Each row is a point on a landscape with many valleys, with its height.
From any point a ball takes the steepest step (drop divided by distance) to one of its 2 nearest points. It stops when none of these is lower. Distance is the straight distance between rows; heights are no part of it.
(398) height 295: [+2.19,+0.91,-0.09,+1.72,-1.21,+3.01,-0.38,+0.23,+0.43,-2.77,-2.20,+0.93,-3.43,+0.96,+1.41,-0.37,+1.35,-1.04,+1.71,+1.87,-2.30]
(204) height 508: [+1.50,-0.24,-3.71,+1.31,+0.87,+0.77,-4.99,+0.51,+1.15,-3.07,+2.81,+2.04,-1.45,+0.24,+0.72,-0.87,+4.19,-4.46,-1.47,+1.62,-1.69]
(248) height 245: [+1.99,+0.45,-1.06,+5.32,-1.36,-2.32,-0.47,+2.36,-0.97,+0.05,-0.98,-1.73,+3.55,-0.78,-4.30,-4.83,-3.41,+0.36,+2.09,-0.35,-2.80]
(818) height 429: [+2.78,-0.56,+1.78,+2.05,-1.03,-1.00,-0.15,-2.63,+3.25,-1.50,-0.10,+3.58,-1.57,+0.57,+2.16,+0.06,+3.00,-0.69,+2.97,-4.72,+1.70]
(956) height 290: [-1.09,+2.06,-2.02,-1.84,+0.22,-0.93,+4.28,+3.51,+2.20,-0.50,+1.05,-2.28,-2.92,+2.48,+1.92,+0.57,+0.60,+0.21,-0.16,-2.45,-0.16]
(1062) height 217: [-0.57,-2.30,+3.21,-0.55,-1.64,-1.48,-1.46,-1.63,+0.22,-0.67,+0.61,+0.36,+2.34,+1.82,-0.70,+0.61,+1.01,-2.56,-0.38,+3.91,+0.11]
(13) height 514: [-0.89,+0.88,+0.87,-2.05,-0.46,-0.21,+2.53,+0.26,-0.85,+1.82,-3.42,+1.82,+2.45,-1.21,+0.13,+2.34,-0.06,+3.07,-2.05,+0.50,+3.33]
(877) height 265: [+3.30,-3.53,-2.17,-4.19,+1.35,-1.02,+1.01,+1.22,-1.94,+2.68,+1.93,-0.97,+2.98,-0.04,-2.98,-0.81,-0.91,+1.47,-0.25,-1.40,-0.18]
(995) height 404: [-2.17,+0.99,+1.64,-0.65,+0.40,-3.37,+2.97,+2.86,+0.89,+4.24,+2.21,-2.10,-0.34,-2.08,+1.93,-0.11,+1.10,-0.59,-0.69,-4.06,-1.32]
(1168) height 340: [-0.67,-3.65,-1.78,+3.06,-4.28,+2.17,-0.83,-0.12,-4.48,-3.25,+0.59,+1.06,-0.11,-0.15,-4.09,-2.83,-1.57,+1.71,-2.15,-1.68,-4.01]
(95) height 651: [-3.40,-3.32,+1.94,-1.59,+0.07,-1.37,+0.28,+1.79,+1.47,-0.21,+2.10,-1.31,-2.34,+5.25,-0.13,+4.21,+4.80,-0.40,-1.57,-0.37,+0.64]
(944) height 693: [-1.66,+0.20,+2.51,-3.19,-2.63,-0.21,-1.27,+1.07,+3.46,+0.67,+0.48,+0.51,+3.75,+4.33,+1.16,-0.52,+0.15,-0.78,+0.89,-2.02,+1.89]
(613) height 488: [+2.59,+0.67,+3.34,+1.88,-1.78,-2.83,-3.84,+3.07,+5.25,-0.48,-0.67,-0.44,+1.46,-0.44,+0.98,-0.78,+4.56,-1.47,-0.77,-1.59,+0.97]
(1067) height 86: [+5.87,-3.34,+3.49,+1.68,-2.56,-1.58,-1.70,-0.67,-1.08,-1.13,+1.13,-1.65,+0.91,-1.96,-1.09,-0.90,+2.28,+1.81,-1.01,+2.23,-1.97]
(172) height 355: [+1.88,-0.06,+1.80,-1.82,+1.82,-0.72,+4.87,+0.02,-0.64,+4.05,-2.65,-1.03,-0.98,-1.44,-1.09,+0.69,-0.49,+3.72,+1.26,-2.98,+0.03]
(143) height 157: [+5.10,+0.54,+1.63,-0.36,+2.14,-4.38,-0.89,-1.60,+0.20,-0.33,+2.62,-2.55,+2.39,+1.02,-2.18,-0.81,-0.57,-2.73,-2.86,+4.42,-2.49]
(666) height 357: [-1.33,+0.26,-1.02,+1.84,+2.49,-1.41,+1.18,-2.03,+1.31,+1.34,-2.88,-1.31,-0.12,-2.94,-0.67,+1.52,-5.42,-0.03,+0.74,+3.18,+3.99]
(686) height 547: [+1.34,-1.18,-1.38,-3.31,+2.09,+1.14,+0.74,+2.25,-3.11,+0.20,-0.86,+1.21,+3.88,-3.78,-0.52,-2.26,-3.25,-0.62,-1.19,+1.99,-0.75]
(1056) height 543: [-4.56,+3.75,+1.69,-0.46,+2.60,+0.51,-2.77,-3.47,+1.32,+0.80,-1.27,-1.44,-3.49,-3.42,+2.94,+0.29,-2.98,+1.94,-0.21,-0.70,+0.56]
(289) height 166: [+3.33,-2.31,-3.51,+0.89,+2.96,+3.48,-0.82,-1.60,+1.60,+1.02,-0.04,+0.57,-0.90,-0.17,+0.34,-2.27,-5.81,+2.12,+2.78,-0.07,-1.73]
(236) height 143: [+2.10,+3.45,-1.69,+0.70,-1.25,+1.74,-1.41,+4.12,-0.22,+2.49,-0.15,+0.58,+1.97,-0.08,-0.48,-3.53,+3.18,+0.53,+0.82,-1.51,-1.78]
(202) height 565: [-1.21,-0.84,-0.22,-5.52,+1.26,+2.98,+0.37,-0.88,-1.94,-0.36,-1.48,+1.83,+0.64,-2.27,+0.57,-0.47,-2.19,-1.76,-2.42,+2.26,+1.51]
(218) height 392: [-1.66,+3.45,-0.52,+2.86,-0.54,+0.29,+1.03,-4.95,+2.13,+0.72,-3.96,+2.42,-0.25,+1.23,+1.06,+0.57,-0.78,+2.79,+1.13,-3.57,+2.11]
(565) height 293: [+3.86,-4.87,-1.30,-4.70,+1.13,+0.90,+0.58,+0.56,+0.32,+0.81,+0.03,-0.77,-0.52,-0.70,-1.33,-0.97,+0.87,-0.52,-1.22,-2.94,-0.16]
(295) height 256: [+1.86,+2.27,-2.65,+3.53,+0.23,+1.98,-0.41,-0.13,-3.87,+0.41,+0.43,-1.41,-1.97,-5.12,-1.94,-1.56,-1.92,+6.04,+0.44,-0.97,-1.36]
(497) height 308: [-2.59,+1.29,+1.84,+2.54,+1.93,+2.05,-1.80,+0.99,+0.57,+4.42,+0.33,+3.38,+1.47,+2.85,-0.44,+0.31,+0.58,+1.31,+1.52,+3.06,-2.31]
(1114) height 489: [-2.27,+2.47,-0.37,-0.10,-0.79,+1.18,+1.58,+1.70,-0.37,-0.71,-3.79,+2.01,+1.25,+2.02,-1.32,+3.42,+1.70,+2.18,-1.62,+3.22,+6.10]
(1190) height 148: [-0.13,+2.79,-3.58,+0.87,-1.10,+2.12,-0.78,+1.69,-0.34,+0.92,-3.22,-1.06,+2.22,-1.89,+0.86,-2.32,-4.07,+0.01,+3.06,-1.02,+0.97]
(399) height 158: [+0.27,-4.28,+2.80,+2.56,-2.66,-1.68,-2.02,-2.64,-1.78,+0.02,+0.15,-0.62,+2.12,-2.31,-0.86,-0.33,-0.02,+0.02,-0.94,+2.20,+0.94]
(356) height 581: [-6.18,+3.14,-0.80,-0.81,+3.77,-1.05,+0.48,+1.09,-0.64,+4.33,+0.14,-1.98,-0.96,-3.90,-0.85,+3.30,-2.29,+1.50,+2.02,-1.42,+1.78]
(334) height 155: [-2.37,+0.76,-0.17,+1.71,-1.89,-0.81,-0.19,-1.14,+0.16,+2.03,+0.73,-1.79,+2.66,+2.02,+1.86,+0.76,-3.20,+0.59,+3.83,+0.15,-3.48]
(702) height 674: [-3.28,-2.40,+0.87,-2.48,-0.39,-1.36,-1.39,+2.42,+2.32,-0.68,+0.12,-0.07,+2.55,+6.94,-0.87,+2.52,+1.75,-1.28,-2.23,-0.17,+0.44]
(22) height 213: [-1.18,+0.69,+0.61,+1.14,-1.08,+0.22,-2.64,+0.35,+1.83,+0.45,+0.34,+0.59,+1.57,-1.31,+4.57,-1.28,-2.15,-0.25,+0.97,+0.72,-2.72]
(685) height 249: [-1.33,-3.09,+1.91,+1.73,+2.88,+2.26,+0.33,-3.45,-0.10,+2.18,-4.79,+0.53,-1.53,+0.39,-1.53,+0.93,-4.52,+2.22,+2.34,+0.90,-1.27]
(290) height 344: [+3.82,-0.11,-1.26,-0.27,-0.35,-2.41,+2.18,+3.09,-2.14,+0.49,-2.12,-2.24,+3.43,+0.15,-4.54,-1.35,-0.05,-0.32,+0.35,+2.85,+0.02]
(880) height 384: [+4.07,+0.12,-3.32,-2.30,-1.29,-1.46,+0.70,+1.94,-2.13,-1.99,-0.64,-2.49,+2.91,+1.74,-4.59,-1.22,+1.59,-3.57,-1.60,+1.75,+0.36]
(1205) height 434: [-3.68,+2.06,+2.11,+0.17,+0.43,+3.50,-2.41,+3.43,+1.01,-1.70,-1.08,+0.36,-4.45,-2.29,+2.94,+0.27,+1.87,-1.78,-0.82,-0.66,-0.19]
(1124) height 368: [-1.33,-2.57,-2.51,+0.94,-3.46,+2.14,+0.04,-1.12,-4.99,-2.69,-2.50,-1.70,+0.33,+0.34,-1.37,-0.77,-1.48,-1.31,+0.27,-0.17,-2.47]
(379) height 594: [-1.68,-0.78,-1.33,+1.35,+1.72,-1.64,-0.31,+0.99,+1.96,-5.93,+1.04,+2.82,+0.32,+5.60,+0.79,+1.19,+1.50,-2.61,-2.83,+3.36,+0.24]
(315) height 521: [-5.45,+4.78,+2.25,+0.74,+2.30,+0.72,-0.85,+0.25,-0.35,+0.66,-2.44,-0.71,-1.45,-2.21,+2.25,+1.39,-3.37,+1.64,+0.92,+1.68,-2.21]
(385) height 186: [+1.94,+3.84,-0.40,+1.30,-1.55,+2.20,+0.70,+1.11,-1.74,+2.48,+0.02,+0.10,-0.43,-2.53,+2.38,-1.55,+1.88,+3.57,+0.89,-3.97,-3.19]
(1266) height 628: [-5.14,-1.32,+2.82,-0.90,+0.00,-1.09,+1.02,+2.98,+0.56,+3.68,+1.79,-2.33,-2.76,+2.12,+0.34,+3.60,+3.50,+0.92,-0.74,-0.46,-0.49]
(677) height 432: [+2.76,+1.85,-1.97,+0.24,+1.13,-1.33,-3.16,+0.84,-0.62,-2.09,-0.30,-0.23,+4.53,+2.00,-2.32,-2.13,+0.47,-6.11,-4.46,+0.86,-3.49]
(1247) height 554: [+1.33,-2.26,+2.10,-2.01,-1.36,-1.21,+1.74,-3.09,-2.91,-1.06,-0.08,-0.83,-1.32,-4.69,-0.92,+1.70,+2.01,-0.68,-2.23,+1.19,+3.82]
(1193) height 444: [-1.47,-1.38,-1.93,-0.93,+4.05,+1.74,+0.91,-1.46,+0.02,+0.79,+1.42,-1.18,-6.03,-1.45,-0.06,+1.91,-0.08,-1.03,-0.31,+2.41,+1.69]
(822) height 701: [+4.92,+1.41,+0.82,+0.91,-1.96,-2.23,-0.07,-2.92,+2.65,-2.11,+2.21,+0.93,+1.29,+1.87,+0.66,-4.07,+2.00,-3.43,+1.63,-4.21,-2.08]
(798) height 485: [-4.90,+6.20,-0.99,+1.49,+1.11,+0.16,-0.24,-0.11,-0.35,-0.82,-0.20,-0.39,-0.54,+0.32,+2.81,+3.69,-1.83,+5.81,-0.35,+1.65,+0.37]
(870) height 604: [-5.95,+0.79,-0.78,+0.22,+1.24,-0.81,-0.36,+2.27,+0.28,+3.75,+2.14,-1.28,-0.63,-0.23,+0.41,+3.57,-0.09,+1.18,+0.07,+0.31,+1.16]
(105) height 672: [-0.30,+2.54,-0.12,-0.41,-2.62,-3.80,+4.80,-3.34,-0.86,-0.33,+3.29,+0.21,+2.25,+1.46,+2.57,-1.14,-0.95,+0.22,-0.91,-0.73,-0.09]
(420) height 472: [-0.49,-0.47,-0.22,-1.67,+2.62,+3.05,-2.42,+0.69,+2.04,-2.10,+1.10,+1.38,-6.67,-1.83,+1.82,+1.76,+1.42,-2.82,+0.07,+1.06,+1.34]
(934) height 268: [-2.16,+0.06,+1.31,-1.46,-0.58,+0.86,-2.17,+0.55,-0.40,+1.98,+2.35,+1.25,+3.80,+2.45,+0.18,+0.86,-0.10,-0.40,+0.33,+3.95,-0.38]
(352) height 271: [+4.83,+4.04,-0.34,+2.88,+1.69,-4.39,-0.57,+0.30,+1.72,-2.58,+1.78,-1.17,+1.65,+2.73,-1.71,-1.29,+1.89,-3.72,-3.71,+4.28,-1.41]
(917) height 551: [-0.50,-0.19,-3.22,+1.84,+2.26,-1.24,-2.85,+1.37,+2.22,-7.19,+2.85,+3.74,-1.14,+1.40,+2.72,+0.50,+2.57,-3.47,-2.47,+1.84,+1.57]
(1122) height 626: [-1.73,-0.31,+2.70,-4.20,+0.05,+2.64,-0.67,-4.93,-1.26,+0.19,-0.32,-0.04,-2.36,-2.39,-0.61,+1.27,-0.33,-0.97,+0.41,-2.62,+4.77]
(468) height 197: [-1.51,-2.45,+2.11,+3.61,+0.14,+0.56,+1.32,-2.91,-3.23,+3.04,+0.75,+0.70,-1.08,-0.09,-2.14,-1.02,+0.75,+0.60,+1.00,-1.46,-3.14]
(140) height 423: [-1.39,+1.17,-0.96,+1.98,-4.05,+1.53,-0.49,+0.46,-3.15,-0.46,-1.86,+0.40,+0.30,+0.73,-0.57,+1.97,+4.63,+1.13,-0.44,+2.60,+0.66]
(557) height 337: [+0.96,-2.06,+2.10,-4.87,+3.03,+1.56,+2.50,-0.45,+2.15,+3.28,-2.75,+0.96,-1.01,-0.10,+0.80,-0.99,-2.65,+0.58,+1.27,-3.28,+0.29]
(750) height 277: [-1.59,-2.53,+4.54,-0.02,-1.55,-0.15,-1.40,+0.30,+0.21,+4.17,-1.76,-1.86,+1.67,-1.48,+0.71,+0.25,-1.00,+1.05,+2.12,-1.68,-1.25]
(664) height 411: [+0.24,-0.06,-0.66,+2.84,-0.96,-1.45,+1.01,-3.79,+2.55,-0.46,-2.91,+2.10,-0.98,-2.17,+2.17,+0.05,+0.60,-0.35,+0.41,-5.58,+2.78]
(404) height 79: [-1.19,+5.00,-2.06,+1.96,-1.88,+1.47,-0.38,+3.77,+1.82,+1.03,-1.15,-0.46,+0.43,-0.14,+1.69,-1.51,+0.34,+0.30,+2.19,-1.15,+0.25]
(192) height 714: [-2.91,+1.69,+2.99,-1.90,-2.04,+1.83,+0.77,+4.25,+2.23,-3.22,+0.83,-1.21,+0.52,+5.18,+1.76,-0.52,+0.16,+0.21,+0.31,-0.92,+2.86]
(1044) height 380: [-2.57,+3.38,+0.08,+1.39,-0.06,+0.39,+0.73,-1.61,+0.09,-3.84,+2.44,+1.55,-1.18,+0.99,+3.00,-0.45,-0.13,-0.13,-1.55,+1.56,+2.42]
(1298) height 235: [+0.74,-2.12,+3.61,-2.56,-3.22,-2.32,-0.06,-0.07,+1.36,-3.36,+1.48,-0.87,-1.14,-1.42,+4.51,+2.82,+2.51,+0.21,-2.12,-0.06,+2.20]
(374) height 458: [+0.77,-0.44,+2.69,+2.37,-1.41,-1.93,-2.89,+2.36,+4.12,-3.90,-0.19,+4.15,-0.94,+1.75,+2.31,+0.99,+4.09,-1.51,+0.71,-3.13,+2.15]
(1169) height 562: [-4.19,+0.83,-1.96,-0.89,+2.24,+0.67,-2.69,-1.49,+0.16,+3.24,-1.08,-1.69,-1.53,-4.12,+1.13,+0.57,-3.31,+0.46,+1.17,-2.84,+2.28]
(635) height 196: [-0.03,-0.05,-2.08,+2.32,-2.24,+0.97,-0.34,+0.90,-1.91,+0.32,-2.66,+0.30,+5.61,-0.48,-1.79,-3.57,-4.04,+0.52,+1.92,-1.30,-1.69]
(493) height 243: [+0.85,+0.63,+1.05,+0.05,+2.71,-4.48,+0.68,+0.61,+0.50,+1.86,+3.31,+0.19,+2.71,-0.78,-1.59,-0.46,-0.79,-1.32,-1.36,+4.67,+0.01]
(112) height 275: [+0.93,-1.90,-0.16,+1.80,+1.50,+2.62,-0.38,-0.37,+0.37,+0.36,-2.93,+1.89,-1.00,+0.31,+0.73,-0.51,-1.90,+0.00,+0.38,+3.76,-1.88]
(292) height 375: [-0.56,+0.68,+1.48,-1.79,+2.67,-2.61,+3.60,+3.74,+0.89,+4.53,-0.72,-0.29,+1.05,-1.48,-1.08,+1.20,+0.35,+1.19,+0.83,-1.68,-0.23]
(732) height 246: [-1.40,-3.06,+0.52,+0.11,-0.17,+1.34,-2.77,-0.05,+0.39,+4.06,-0.33,+0.56,+1.62,-0.84,+1.88,+2.98,-1.41,+4.53,+2.05,-0.70,-1.98]
(875) height 416: [-2.15,-1.19,+0.82,-2.69,+2.77,+0.75,+1.73,-1.58,-3.46,+3.17,-0.19,-1.59,-2.15,-2.44,-2.38,+1.23,-1.93,-0.24,+0.32,+1.43,+0.82]
(1048) height 580: [-0.23,-1.86,-1.73,-4.51,+1.50,+3.64,-0.53,+0.45,-0.22,-1.46,-1.92,+4.16,+0.93,+0.12,-0.43,-2.19,-0.35,-5.31,-0.55,-1.60,+1.53]
(1277) height 435: [-4.17,+3.61,-1.32,+1.10,+0.39,+1.02,+0.45,-0.08,-1.59,-3.30,+3.16,+0.98,-1.30,+2.05,+3.31,+2.65,+1.29,+4.04,-3.65,+1.68,+2.31]
(445) height 262: [+0.39,-0.33,+2.98,+2.50,-0.12,-0.94,-2.79,+1.22,+0.97,+2.34,+0.84,-1.40,+1.31,-3.13,+0.74,-3.07,-1.92,-0.98,+2.26,+1.08,-2.40]
(224) height 318: [+3.12,-2.91,+2.55,-5.90,+1.77,+0.36,+2.37,+0.84,+2.81,+2.56,+0.83,-1.05,-2.54,-0.79,+1.25,-1.10,+0.61,-0.20,-0.08,-2.63,-0.01]
(1140) height 222: [-0.18,-2.55,-2.84,+1.57,-0.37,+2.76,-1.91,-2.10,-1.70,+3.10,+0.01,+1.69,+1.53,-0.37,+0.85,+0.05,-1.81,+4.12,+0.73,-2.68,-2.33]
(246) height 291: [+1.44,-0.58,-2.86,+3.34,-0.77,+0.94,+1.22,+0.89,-3.17,-0.77,+2.15,+0.62,-0.76,-2.62,-4.24,-2.01,-5.38,+6.10,-0.02,-1.58,-4.15]
(761) height 371: [-3.71,+1.66,+0.06,+3.72,+0.93,+1.46,+0.05,-3.11,+3.48,+2.45,-1.86,+0.67,-2.61,+2.46,+0.34,+1.65,-0.75,+0.85,+2.90,-1.58,+1.76]
(786) height 650: [+0.31,-3.40,-0.39,-1.63,-1.00,+4.70,-2.38,-1.91,+0.37,-0.89,-2.83,-0.56,-2.50,+0.28,+0.30,+0.98,-1.51,+0.50,+3.16,-2.40,+0.49]
(1076) height 528: [+3.41,-0.67,-2.59,-3.72,+2.73,+0.47,+0.62,+5.24,-1.79,+1.48,-0.07,-0.62,+0.62,-4.17,-1.93,-3.21,+0.54,-1.87,-1.85,+1.24,-0.35]
(756) height 220: [+2.09,+4.34,-1.32,-0.31,+0.26,+1.38,-0.64,-2.28,-2.66,+1.48,+0.35,-0.97,-2.32,-5.96,+1.62,-0.82,+0.95,+5.38,-0.57,-3.53,-0.82]
(416) height 224: [-0.58,-0.07,+1.19,+2.78,-0.82,+0.97,+1.69,-3.27,-1.39,+1.69,+0.52,+1.72,-2.90,+0.15,-1.17,+1.17,+4.47,+0.86,+0.68,-1.36,-0.14]
(101) height 646: [+4.40,-0.11,-0.07,-2.14,-0.72,+0.97,-0.52,-1.56,+1.57,-1.75,+1.04,+2.55,+3.10,+3.87,+0.75,-2.12,+1.23,-0.08,-0.32,+0.75,-1.85]
(31) height 327: [+2.23,-3.85,-2.67,-4.54,+0.41,+0.09,+0.69,-0.33,+1.08,-1.81,+0.25,-0.26,-0.91,+3.10,-0.75,+2.61,+2.16,-2.12,-0.78,-0.90,+1.69]
(128) height 639: [-1.54,-3.59,+2.18,-2.94,-0.56,+1.65,+0.47,-3.68,+0.13,-0.77,-1.54,+0.88,-2.54,+2.07,+0.82,+3.08,-0.11,-1.12,+1.87,-2.65,+1.93]
(682) height 427: [+1.30,+0.90,+2.08,-0.29,-2.76,-2.33,-3.63,+4.73,+2.80,-2.72,+0.59,-3.15,-0.77,+1.82,+1.98,+1.39,+4.34,-2.00,-1.35,+1.03,-1.90]
(860) height 504: [+4.05,-1.76,-3.35,-1.64,+2.30,+0.37,-4.12,+2.89,-0.54,+0.15,+2.00,-1.80,+1.43,-3.17,-2.11,-4.03,-0.08,-3.12,-2.18,+0.27,-1.01]
(1223) height 393: [-1.35,+1.75,-1.50,+0.83,-3.59,+1.62,+1.59,-1.15,-4.23,-1.23,-3.01,-2.35,-0.78,-0.48,-0.25,+1.12,+0.27,+0.96,+0.76,+0.80,-1.24]
(339) height 156: [+1.95,-2.09,+0.41,+4.08,+0.64,-0.20,-0.18,-1.69,-1.00,+1.74,+3.72,-1.51,-1.70,+0.63,-3.52,-4.16,-0.95,+0.28,+2.13,-1.04,-4.47]
(729) height 300: [+2.79,-0.79,-1.88,+2.83,-2.01,-2.98,-0.07,+3.29,-2.69,+0.01,-0.67,-3.71,+5.21,+0.16,-5.44,-0.52,-2.02,+2.03,+1.52,+1.35,-2.01]
(461) height 372: [+2.70,-2.40,-4.11,-2.77,-1.35,-1.61,-0.33,-1.83,-1.31,-4.32,+1.11,-1.21,+1.14,+2.73,-2.48,+1.23,+1.33,-4.63,-0.87,+0.94,+1.34]
(828) height 365: [-0.45,+2.94,-1.71,+1.76,+0.80,-3.70,-0.48,+1.17,+1.35,-1.95,+1.05,-0.13,+3.22,+3.73,-2.03,-1.51,+0.30,-4.98,-2.72,+3.15,-1.01]
(766) height 257: [+1.57,-0.58,+2.10,+1.37,-1.79,+0.46,+2.08,-2.93,-2.59,-3.44,-1.74,+1.47,-3.83,+0.44,-0.43,+1.60,+4.24,-1.11,+1.36,-0.49,-0.99]
(1203) height 99: [+1.01,-0.90,-0.95,+3.60,-1.05,-0.33,+0.06,-2.38,-2.26,+0.96,+1.67,-1.79,+1.72,+0.84,-0.83,-1.41,-3.82,+1.84,+3.71,+1.86,-4.40]
(1058) height 453: [+0.31,-1.13,-1.26,+0.38,-3.51,+0.65,-0.25,+1.17,-1.17,-2.14,-3.57,+0.09,+0.58,+1.56,-2.30,+4.05,+4.38,-0.36,+0.07,+2.71,+4.17]
(426) height 41: [+5.68,-3.07,+3.43,+1.93,+0.51,-3.06,-2.41,-0.48,+0.66,-0.26,-0.03,-3.56,+0.25,+0.06,-3.50,-0.07,+1.94,-0.96,-1.28,+4.77,-0.80]
(456) height 294: [-0.70,+0.46,-3.83,+0.10,-2.21,+2.29,-1.28,-2.60,-0.37,-0.62,+0.82,+1.09,+0.91,+2.53,-0.60,+1.20,+0.77,-1.15,+2.01,-1.04,+3.40]
(713) height 296: [+1.78,+0.48,+4.07,-0.14,-0.90,-1.50,+0.99,+1.41,+2.96,-1.69,-0.77,-0.53,-2.95,-3.48,+3.72,-0.67,+2.27,-0.18,-1.03,-0.69,+0.59]
(1083) height 315: [-0.61,-2.13,-0.44,+5.10,-3.02,+0.43,+0.14,-1.08,-3.85,-0.06,+2.82,+1.76,+0.83,-0.63,-4.37,-3.32,-3.72,+4.47,-1.01,-1.82,-4.64]
(185) height 389: [-0.41,-0.86,-2.05,+1.25,+4.27,+0.18,+0.72,-1.18,-1.75,+2.41,+0.28,-1.34,-1.12,-2.78,-1.88,+1.74,-4.23,+1.79,+1.84,+4.23,+0.42]
(637) height 627: [+0.94,+1.20,-0.69,-0.79,+0.90,-0.49,+0.48,+2.02,+1.95,-2.60,+1.00,+3.34,+2.33,+6.15,+1.31,-0.63,+2.56,-0.39,-3.44,+1.84,-3.14]
(169) height 221: [+0.35,-0.17,-0.75,-6.09,-0.30,+1.11,+0.38,+1.34,-2.31,+2.52,+2.65,-0.28,+2.70,-1.33,+1.24,+1.71,-0.69,+2.81,-0.13,-0.20,-0.27]
(384) height 596: [-1.06,-0.08,+1.78,-2.68,+0.49,+1.73,-0.26,+1.44,+1.46,-2.63,-0.21,+4.70,-0.52,+0.93,-0.08,-0.77,+2.80,-3.45,-1.25,-1.62,+2.73]
(308) height 659: [+1.25,+1.40,-0.06,-2.72,-1.05,-0.32,+3.28,-1.68,+0.44,-0.41,+0.90,+2.62,+2.80,+2.29,+2.78,-1.11,-1.37,+1.45,-0.75,-0.79,-0.44]
(544) height 577: [+1.95,+1.18,+1.89,+1.08,-1.41,-2.13,+3.89,-3.91,-0.59,-1.92,+0.26,-0.09,-1.38,-2.45,-0.29,-1.16,+0.73,-1.80,+0.02,+1.03,+3.05]
(138) height 195: [-0.57,-1.63,-4.38,+3.67,+2.51,+3.41,-1.99,-0.18,-0.47,+2.50,+0.88,+0.40,+0.16,-0.93,-1.18,-0.82,-5.37,+3.80,+3.17,-1.77,-3.02]
(152) height 367: [-2.40,+0.24,+5.29,+0.73,-0.73,-1.03,-0.57,+3.08,+1.60,-4.88,+0.08,-1.53,-4.63,-1.32,+3.28,+0.94,+2.44,-2.57,-0.83,+0.03,+0.59]
(844) height 150: [-0.73,+0.69,+1.55,-3.84,-1.18,-1.32,+0.11,+1.79,+0.01,+0.36,+2.68,-2.09,+0.01,-2.04,+3.83,+2.71,-0.27,+2.46,-1.81,+0.78,+2.02]
(624) height 613: [-2.72,+1.06,+2.92,-3.69,+1.00,+4.00,-2.13,-2.48,-0.67,-2.12,-1.98,+4.14,-1.47,-1.20,+0.09,+0.27,+0.74,-1.44,-0.69,-1.70,+4.54]
(829) height 225: [-1.66,-1.49,+4.43,+2.07,+2.39,+0.25,+2.52,-2.15,-2.56,+2.42,-4.03,-0.21,-2.84,-2.02,-1.40,-0.20,-2.43,+1.44,+0.47,-0.34,-3.51]
(1253) height 358: [+0.52,+1.00,-0.29,-0.54,-0.78,-2.74,+0.93,+4.19,+2.62,-2.94,+1.04,-3.21,-1.55,+4.70,+1.28,+1.46,+2.95,-0.25,-1.55,+1.08,-1.10]
(1123) height 237: [+1.47,+1.93,-3.55,-0.77,+2.26,-1.48,+4.23,+1.37,+1.88,+1.19,+1.29,-1.21,-2.95,-0.10,-0.93,-0.99,+0.46,-1.19,+0.65,+0.03,+1.91]
(1229) height 260: [+0.47,+1.79,-1.53,-0.47,-0.96,+1.59,+1.77,-1.79,-0.15,+1.32,+1.70,+0.79,-1.73,+2.96,-1.78,+0.96,+2.97,+0.90,+2.02,-0.04,+3.08]
(820) height 342: [-1.81,-1.13,+2.12,+2.65,-0.13,+0.75,-1.75,-0.39,+3.16,+2.74,-1.09,+1.42,-0.70,+3.95,-0.15,+1.54,+2.30,+0.03,+2.30,-0.19,+0.77]
(217) height 471: [+2.24,-0.82,-2.90,-0.58,+1.42,-0.06,-4.50,+1.81,-0.28,-1.88,+1.49,-1.32,+1.68,+0.60,-0.81,-1.87,+0.28,-4.42,-2.18,+3.00,-4.16]
(273) height 688: [+2.63,+2.60,-1.22,+1.28,-3.68,-2.39,+2.21,-3.87,+0.80,-1.56,+2.00,+0.01,+1.87,-0.56,+2.48,-3.59,-0.31,-1.41,+1.29,-3.37,-0.37]
(1128) height 312: [-2.16,+1.56,-0.24,+0.83,+3.56,-2.96,+1.21,+0.04,+1.61,+1.79,+1.50,+0.46,+1.71,-3.36,-0.19,-0.20,-4.36,-1.63,-0.46,+3.49,+3.54]
(1042) height 451: [-4.98,+1.53,+3.33,-0.64,+0.17,-3.86,+3.35,+3.86,+0.87,-0.42,+1.67,-2.26,+0.19,-0.74,+2.46,-0.55,-0.77,-1.08,-3.15,-2.28,+2.37]
(1249) height 533: [+0.35,-4.01,+0.58,-1.93,-0.57,-2.18,+3.20,-1.61,-2.81,+2.36,-1.97,-0.93,+1.53,-2.72,-1.26,+2.79,+0.09,+2.41,-2.46,-0.27,+2.15]
(823) height 198: [+4.04,-0.20,-4.44,-0.68,+2.91,+1.33,+3.38,-0.99,+1.39,+0.00,-0.72,+0.76,-1.61,+0.68,-0.27,-2.02,-1.88,-0.35,+1.43,+0.29,+0.42]
(392) height 328: [-0.06,+1.98,-1.71,-0.04,-1.24,+1.79,-0.32,-3.67,+0.63,-4.27,-0.30,+2.82,-1.69,+1.39,+2.00,+1.73,+0.48,-1.12,+1.55,-1.71,+3.25]

Where does a ball stop that starts at each point below?
(613) => (289)
(105) => (143)
(1076) => (143)
(995) => (844)
(13) => (404)
(128) => (143)
(374) => (426)
(1083) => (404)
(1193) => (143)

Call two points neighbours if one is among the 2 nearest of the other. Go from one point of each pair to the other, from neighbour to neighbour, staying as low as possible. Name the highest point that can't be avoided.
(1203) / (289) => (750)
(143) / (404) => (420)
(844) / (404) => (880)
